Each scene shows the same named points in several views. A view is turned or mirrored, and shifted as a whole, has a little noise and may leave points out.

Scene 1
View 1
z_743: [13 -13 6 -19 40 23 -19 -8 8 21 20 14 5 37 -7 36 -10 7 -3 8 -10 12 6 13 -22 10 23 -16 -4 -5 5 10 -12 -5 10 -23 -8 12 -23 21 25 -12 -10 1 -14 18 -22 -3 4 14 -1]
z_288: [-40 20 -6 -15 -11 82 27 18 18 -6 40 2 8 10 56 6 12 1 22 -19 21 -15 -10 12 -22 -17 -11 8 -7 -11 1 -18 -15 38 40 1 -7 20 8 -50 44 12 -18 29 -5 2 -48 23 42 -21 29]
z_427: [-18 -7 12 -22 -1 58 14 -30 26 10 43 -3 2 10 21 -9 -8 10 15 -1 3 5 -17 10 -16 9 -1 13 5 4 20 -4 -18 19 2 -14 -15 27 -8 -10 38 9 -13 0 -9 12 -32 11 35 -13 21]
z_810: [-9 -19 -6 8 16 19 -22 2 -11 29 18 8 -13 19 -5 50 -2 -2 -9 25 -15 14 20 12 -42 -1 23 -24 17 -26 -25 -2 6 5 9 -12 -19 39 12 5 7 -33 17 15 -24 8 -31 -26 -5 -5 -15]
z_812: [6 -1 4 -12 32 19 -4 -3 9 -12 10 13 2 20 2 35 -15 -6 1 -7 -2 1 4 4 -15 9 -1 -15 10 -18 2 -14 0 4 13 -15 -14 20 -22 7 11 3 -25 18 -25 12 -13 -7 -1 -3 -11]
z_343: [17 -13 18 -18 13 16 -11 -49 21 -8 24 8 -2 20 -18 -10 -24 13 -5 11 -22 15 -14 -4 -15 29 13 -5 11 8 20 2 -9 -7 -19 -18 -20 25 -17 21 11 7 -18 -19 -17 16 3 4 -3 -9 6]
z_987: [15 5 4 -16 8 27 -15 -22 17 -18 25 15 3 28 -7 -8 -8 21 -12 8 -20 8 -10 -4 -22 15 25 -12 -3 7 8 8 -16 -3 1 -10 -20 16 -6 5 13 1 -19 -13 -11 6 4 18 -3 -8 18]
z_228: [5 2 3 -3 -15 17 -14 -34 14 -31 21 10 -13 3 -10 -20 -15 16 -17 19 -29 7 -9 -10 -27 17 12 -12 21 -2 -2 -12 -5 2 -18 -2 -33 37 14 -3 -11 -2 -12 -9 -18 -2 10 1 -10 -31 10]
z_762: [0 18 -1 -14 -3 35 5 -14 21 -49 16 13 2 13 14 -15 -10 11 -5 -7 -9 -10 -14 -8 -13 9 -3 -8 8 -4 6 -20 -7 6 4 1 -25 21 0 -20 1 17 -36 4 -15 -1 6 18 2 -26 17]
z_153: [-22 -4 -5 -4 -14 50 -3 -15 10 10 42 2 -7 12 17 -2 4 14 0 15 -10 5 -6 6 -36 -2 16 -2 5 -4 -4 0 -9 18 9 -5 -20 37 20 -19 22 -10 3 1 -10 3 -30 6 18 -21 20]
z_317: [-14 -16 6 3 -25 27 -11 -44 10 2 35 0 -20 -5 -8 -15 -14 12 -10 28 -25 14 -6 0 -35 17 11 -4 25 -4 -6 -6 -3 9 -23 -4 -32 49 24 0 -1 -10 5 -10 -20 -3 -7 -9 2 -29 5]
z_81: [30 42 -7 -26 39 16 -5 21 19 -81 -9 35 21 38 12 11 -6 14 -16 -30 -5 -19 -9 -14 -2 3 7 -31 -13 -4 5 -20 -11 -7 33 -2 -13 -12 -30 -5 -2 26 -62 16 -19 8 28 37 -17 -9 8]
z_967: [-24 6 8 0 1 30 23 -7 9 -34 6 4 -10 -14 17 22 -17 -18 11 -16 5 -12 1 1 -11 7 -34 -4 35 -32 -6 -45 14 24 5 -1 -23 39 -3 -21 1 17 -34 38 -35 1 -15 -17 10 -33 -17]
z_902: [-7 19 1 -11 -28 46 9 -31 27 -58 30 8 -5 -2 15 -47 -8 19 -4 -1 -13 -9 -26 -16 -17 12 -4 3 12 5 12 -20 -9 15 -7 4 -30 31 14 -30 -1 24 -32 -7 -14 -5 12 27 7 -45 26]
View 2
z_288: [-2 29 70 -43 -36 28 18 23 9 30 -27 -4 -34 -10 27 7 -12 18 15 18 -42 7 38 17 -9 1 45 -19 -15 16 32 -2 -1 -1 22 -11 24 43 -2 -62 2 2 71 13 -35 12 -22 -6 4 42 -8]
z_762: [-11 12 41 -27 -20 18 36 17 -25 -11 30 23 -29 8 -13 -18 11 17 -11 8 -40 -14 20 38 -19 -1 34 -30 -5 2 4 12 9 6 -10 0 2 17 5 -32 22 4 28 16 -6 25 12 14 1 3 -12]
z_343: [-16 4 11 -17 3 -9 21 16 -38 -24 -1 37 -23 -12 -24 -29 9 2 -16 -20 -18 -24 -24 13 3 2 24 -49 9 0 -6 16 10 -2 -41 6 -1 0 7 -12 30 4 5 26 8 -1 12 31 8 -4 -20]
z_967: [5 12 26 -25 -48 6 45 -12 -22 13 -9 39 -1 15 -19 12 24 34 -5 10 -36 4 21 44 -3 8 31 -25 3 -13 0 7 21 10 10 12 15 25 8 -35 18 -13 33 -31 -51 23 0 -3 -23 -4 0]
z_987: [-20 3 24 -24 1 9 26 19 -30 -16 18 24 -31 -15 -14 -33 0 1 -4 -16 -22 -10 -6 15 -7 -1 27 -37 1 9 7 17 3 -3 -33 -1 1 -3 0 -25 27 6 21 33 17 14 13 34 12 5 -12]
z_317: [12 -8 22 -31 23 -19 25 -5 -10 -7 -15 42 -28 -16 -13 3 11 0 8 -3 -36 -9 -8 48 21 -19 -5 -49 -1 -9 -6 6 10 -3 -47 8 0 0 17 -18 41 3 28 10 -5 6 -5 14 1 -8 8]
z_743: [-24 2 -2 -15 -16 4 21 9 -35 10 -28 20 -6 -26 -7 -34 -4 -4 10 -35 -3 10 -23 -20 12 10 35 -27 3 14 16 22 3 -6 -21 -6 25 -16 -11 -20 22 -5 29 12 6 0 4 42 9 11 -16]
z_812: [-17 7 7 -15 -38 10 35 -2 -35 10 -9 29 0 -3 -16 -21 9 13 2 -17 -16 9 -3 6 -1 14 40 -24 4 4 8 20 15 2 -3 3 20 -3 -7 -23 19 -10 30 -9 -12 17 8 29 -4 1 -13]
z_81: [-36 13 31 -13 -56 47 49 19 -42 -13 67 12 -10 24 -20 -46 12 28 -14 -3 -28 4 34 23 -39 17 60 -6 -7 14 21 26 9 15 12 -2 9 5 -12 -34 10 -4 27 11 8 50 33 36 -1 1 -15]
z_153: [3 2 39 -38 7 3 18 8 -1 13 -24 18 -34 -25 10 -3 -6 -2 20 -1 -31 1 5 26 10 -17 12 -36 -10 7 17 5 -3 -5 -24 -6 13 9 6 -36 29 7 50 16 -9 4 -16 13 8 18 2]
z_902: [-1 14 61 -35 -4 11 28 23 -11 -25 36 25 -48 11 -10 -6 12 20 -16 21 -55 -31 25 58 -17 -14 20 -44 -5 -3 2 3 5 8 -21 7 -10 29 18 -36 26 12 27 31 -10 23 7 4 2 3 -11]
z_228: [-3 -9 23 -27 13 -2 32 -1 -22 -22 20 40 -29 -1 -22 -14 11 5 -3 1 -37 -14 -1 50 3 -13 7 -44 -1 -7 -5 10 9 2 -43 7 -4 -3 12 -17 39 4 18 15 4 21 10 23 2 -14 2]
z_810: [2 -15 -4 -22 -8 2 35 -27 -15 28 -34 33 3 -22 -5 -8 5 -3 32 -20 -15 31 -7 20 26 -6 12 -18 -6 3 11 13 6 -3 -20 -1 31 -19 -8 -22 34 -12 45 -21 -10 10 -8 27 -6 -4 15]
View 3
z_427: [17 10 20 28 -10 -5 -26 13 14 -1 1 8 22 17 -1 52 -2 -5 -16 13 -25 -1 22 -3 23 3 3 -7 10 -10 -9 -5 -13 -2 14 -28 -10 -27 14 -12 27 9 14 -1 -8 3 4 26 0 11 20]
z_343: [9 10 39 8 11 7 -20 7 -15 1 4 11 39 16 -2 2 0 -3 -23 6 -22 21 9 1 1 23 -10 -9 15 -19 -4 23 9 -9 14 -4 25 -15 11 14 32 -3 -26 -3 -5 -23 7 4 -3 -10 51]
z_153: [20 3 -1 34 -6 5 -4 -1 4 16 13 0 7 7 7 38 7 -10 -18 19 -28 4 -8 -24 17 16 25 -10 -7 -6 -39 3 -22 14 19 -15 -17 -18 27 -25 49 10 11 5 6 6 10 16 14 24 16]
z_812: [-15 0 7 20 15 8 -11 39 -12 -15 -2 19 7 13 14 16 10 -5 -23 34 0 5 -12 -5 -13 6 18 -11 -1 -18 -12 -5 -9 17 14 4 19 -6 31 8 40 -11 -25 -6 -2 -4 1 -3 6 0 19]
z_967: [-20 7 -13 24 35 -7 -18 36 -28 -21 -6 5 15 38 2 39 21 -22 -28 29 0 -17 9 -37 -23 -21 52 -30 7 -16 -14 -1 -22 9 11 27 -14 -21 35 2 24 -9 -17 -1 -3 -2 -12 5 23 43 -8]
z_317: [20 3 23 12 14 4 -14 -17 -26 18 11 -7 40 22 -6 9 8 -6 -31 7 -33 11 1 -28 -1 31 16 -22 5 -9 -31 47 -10 -6 17 10 -2 -19 16 -2 46 0 -27 4 1 -24 9 1 14 14 47]
z_902: [-4 37 22 26 29 -10 -9 7 -27 4 4 3 44 30 -4 8 -3 -27 -8 -22 -23 30 22 -34 23 -8 28 -18 18 -23 -17 13 4 -20 6 -8 -12 -38 14 7 7 20 10 -15 10 -23 2 34 -2 55 9]
z_987: [2 18 33 22 8 12 -3 12 -10 2 7 15 27 4 4 -6 0 -10 -8 1 -19 34 -5 -2 12 22 -3 -2 5 -20 -14 8 9 0 11 -14 23 -14 15 10 34 9 -11 -8 9 -17 12 10 -6 5 35]
z_288: [5 20 -14 50 -6 -5 -9 30 20 -3 2 13 -8 13 10 63 2 -21 -2 18 -13 0 5 -20 32 -18 39 -8 -3 -13 -29 -38 -26 16 14 -34 -34 -30 30 -31 26 20 46 -4 6 27 0 41 6 51 -26]
z_810: [7 -14 -9 25 2 18 -4 12 -12 9 14 3 -1 4 12 24 20 -3 -32 43 -16 -3 -35 -23 -16 31 33 -17 -17 -5 -44 13 -25 28 19 17 3 1 37 -15 69 -9 -30 6 8 0 6 -13 23 2 25]
z_81: [-51 37 15 33 41 14 13 67 -24 -28 -4 40 8 4 21 -33 -3 -28 9 3 21 52 -18 0 -1 -15 19 1 7 -39 3 -37 21 9 -2 -4 42 -9 32 28 11 8 -9 -32 16 -9 2 16 -14 21 -7]
z_228: [4 18 25 16 25 5 -3 -4 -36 11 13 0 41 21 -2 -10 7 -15 -22 -6 -23 26 0 -30 3 20 20 -18 9 -19 -26 35 1 -8 12 13 5 -18 17 7 36 6 -22 -7 9 -30 7 5 7 26 36]
View 4
z_987: [18 19 -15 17 -6 11 15 -8 -17 15 6 -23 0 -2 11 20 -10 0 -8 -8 14 -5 3 14 -11 -4 -1 19 15 26 -10 -14 -3 0 -20 -6 20 -14 10 -48 37 0 -18 1 9 -8 2 8 15 -22 9]
z_427: [11 34 -13 28 -7 -7 -2 -9 11 -20 -1 -14 -10 8 11 12 -16 -20 -2 7 35 15 4 -11 -8 -32 16 16 14 13 10 21 -8 -22 -26 14 -12 -22 30 -28 33 4 0 4 10 -9 19 21 -8 -25 25]
z_967: [5 18 -5 -21 -18 24 -28 19 -13 -14 6 0 24 48 10 -4 -22 -14 -13 -15 -7 -8 -14 -43 -13 11 28 -6 -8 0 15 -9 -17 -1 -2 39 -15 -19 1 -15 17 0 15 16 28 6 41 -39 -10 -7 13]
z_812: [20 18 -13 -5 -8 13 9 -4 -26 -12 11 3 9 14 7 10 -18 2 -3 -19 17 -1 -12 -4 6 8 17 4 -11 -5 10 -12 -8 12 -6 -3 6 1 6 -26 29 7 -1 10 13 5 3 -26 -14 -20 -1]
z_343: [19 24 -11 8 -9 21 14 -24 -10 31 4 -11 1 0 0 24 -13 -2 -4 -11 11 -1 12 28 -9 -26 0 9 3 24 -7 -25 -7 -8 -17 2 26 -16 17 -37 35 -3 -14 -1 1 1 0 8 16 -29 7]
z_762: [11 16 -17 10 -6 16 -5 19 -5 9 -13 -26 -6 16 25 6 -6 7 -14 -14 11 -29 -4 -23 -12 -5 9 8 9 23 9 -13 -4 5 -6 14 8 -16 7 -39 31 -8 -7 2 25 -16 38 2 12 -19 21]
z_228: [13 15 -9 3 -13 24 0 0 -17 32 5 -28 14 12 5 19 -11 -4 -14 -6 -9 -18 5 11 -27 3 -3 15 23 39 -18 -27 -11 -5 -22 19 15 -30 -1 -50 35 -8 -16 5 16 -4 18 -5 30 -11 13]
z_81: [29 6 -24 3 0 21 17 33 -29 12 -22 -21 -23 2 45 3 7 47 -9 -40 32 -59 -14 -36 16 14 4 -8 -19 -2 32 -31 15 49 20 -20 35 20 -1 -36 32 -10 -13 1 29 -18 29 -9 4 -28 12]
z_288: [5 25 -21 33 -3 -23 -11 36 5 -68 -2 -28 -17 19 30 -8 -17 -16 -10 8 39 1 -22 -64 -7 2 32 22 21 3 27 47 -7 -4 -25 17 -43 -18 11 -31 26 10 7 13 36 -27 42 10 -25 -11 36]
z_810: [19 14 -11 -7 -9 8 12 -2 -41 -28 35 -6 32 13 -8 11 -29 -20 -7 0 -1 18 -20 7 -10 41 21 24 15 5 -20 -1 -22 3 -30 1 -10 -9 -9 -39 35 20 -8 19 11 5 -17 -36 -12 3 -8]
z_743: [27 22 -19 15 -5 0 29 -19 -29 -14 21 -2 2 -10 2 19 -17 1 3 -9 32 15 -11 19 12 3 15 16 -3 -4 0 0 -6 8 -20 -23 10 9 15 -34 41 17 -11 6 -2 1 -26 -7 -11 -21 -5]
z_153: [11 23 -17 24 -7 -5 5 6 -9 -25 13 -29 4 10 7 12 -18 -21 -13 11 15 10 -7 -6 -18 9 14 33 33 24 -11 21 -13 -16 -39 6 -19 -26 7 -47 35 9 -10 8 20 -13 10 8 1 -6 19]
z_317: [7 23 -5 7 -18 19 -5 -11 -10 15 17 -22 24 17 -9 20 -20 -23 -12 6 -13 6 7 18 -32 0 2 27 31 41 -28 -12 -20 -27 -37 24 -1 -37 4 -44 33 -1 -13 8 10 -1 9 -5 23 -8 13]
View 5
z_343: [14 -10 6 -22 -5 31 -35 12 11 1 -5 4 38 -8 13 -8 9 19 13 7 -20 8 -2 33 -22 -4 8 9 24 -19 -18 13 27 0 20 32 6 -15 -13 22 12 -8 1 -5 -25 14 16 10 -13 26 -4]
z_743: [1 -14 14 -6 15 10 -59 8 -2 1 16 15 1 -3 8 -7 2 -4 21 4 -26 11 10 17 -2 2 -15 15 16 -4 -15 -22 28 14 21 0 29 -30 -6 -1 11 -7 -7 27 -3 25 11 1 -15 21 -5]
z_427: [5 -15 -16 -21 -6 -12 -17 37 -7 7 14 -25 -3 8 -10 -14 14 -3 11 3 -5 -14 22 39 -13 4 -15 -1 21 4 2 36 26 12 26 43 2 -17 -4 -15 17 2 12 12 -10 4 32 -9 -4 -4 -12]
z_812: [-9 -10 -2 -1 35 13 -38 21 -11 -17 2 11 12 -6 3 -4 22 -16 29 -1 -21 25 6 26 -6 -2 -4 11 25 -1 -11 -3 40 -4 12 12 17 -15 9 0 6 -25 2 12 17 16 0 -1 -19 12 -2]
z_902: [13 -20 -31 -29 -10 -7 10 37 7 -19 -13 -12 44 -3 4 17 39 -9 18 -9 -8 -8 2 61 -11 10 7 -16 29 3 -9 64 31 -18 2 60 -27 6 6 15 13 -6 36 -18 -19 -16 -3 7 7 21 10]
z_228: [23 -18 -9 -22 -8 21 -9 21 7 -8 -30 5 56 -11 21 16 26 6 14 2 -24 7 -1 58 -5 -9 14 2 32 -9 -24 19 32 -12 4 27 -4 -6 7 24 14 -7 29 4 -20 1 12 -3 -4 38 5]
z_288: [-9 -26 -42 -15 16 -58 -9 49 -17 -12 23 -26 -29 13 -24 9 32 -51 23 -10 -3 -19 33 50 14 15 -31 -14 15 37 12 43 31 13 14 37 -4 -11 17 -37 15 -2 35 29 19 -15 9 -21 11 -18 -3]
z_81: [-18 -22 -6 -7 40 -10 -53 8 11 -44 21 35 24 -10 11 16 41 -44 37 -26 -17 15 -20 18 -2 41 -8 -8 23 7 -6 22 40 -27 -17 36 -12 -1 -1 17 -1 -28 -5 -33 13 1 -65 38 -9 21 22]
z_153: [16 -26 -18 -20 -9 -17 -15 31 -5 5 -8 -12 11 1 4 10 19 -10 17 7 -19 -10 24 56 15 -5 -12 0 19 13 -9 16 26 14 13 18 4 -18 11 -8 17 6 36 38 -12 -1 30 -24 5 19 -3]
z_967: [-12 -6 -31 0 42 10 7 49 -26 -29 -27 -10 18 1 -9 -1 49 -31 31 -3 -12 35 17 52 -9 -19 10 3 35 8 -9 27 49 -18 13 37 5 6 33 -11 6 -38 28 9 36 1 8 -20 -21 -5 -4]
z_987: [14 -21 0 -24 -8 6 -38 12 10 -5 4 11 32 -7 13 9 13 0 16 -2 -21 -3 -3 36 -6 14 -4 2 21 -7 -14 15 23 2 6 25 1 -15 -7 18 13 -3 7 2 -22 7 -2 13 -3 32 5]
z_317: [28 -15 -13 -22 -16 22 -2 29 -1 7 -37 -8 45 -7 14 9 22 13 12 12 -25 3 16 67 -3 -23 14 4 28 -8 -23 13 29 0 17 21 4 -13 13 11 16 -2 35 26 -22 1 41 -20 -2 31 -3]
z_762: [4 -16 -21 -16 9 -5 -16 31 3 -21 -6 3 30 -3 4 11 35 -20 24 -12 -13 5 0 49 -3 14 -1 -8 27 4 -8 36 34 -17 2 42 -13 1 5 8 10 -15 22 -13 -5 -7 -13 9 -2 17 9]

In a view up to two points have been moved. Name them for each view, in the order of its rows, or write none.
view 1 => z_810
view 2 => z_81
view 3 => z_153, z_317
view 4 => z_987
view 5 => none
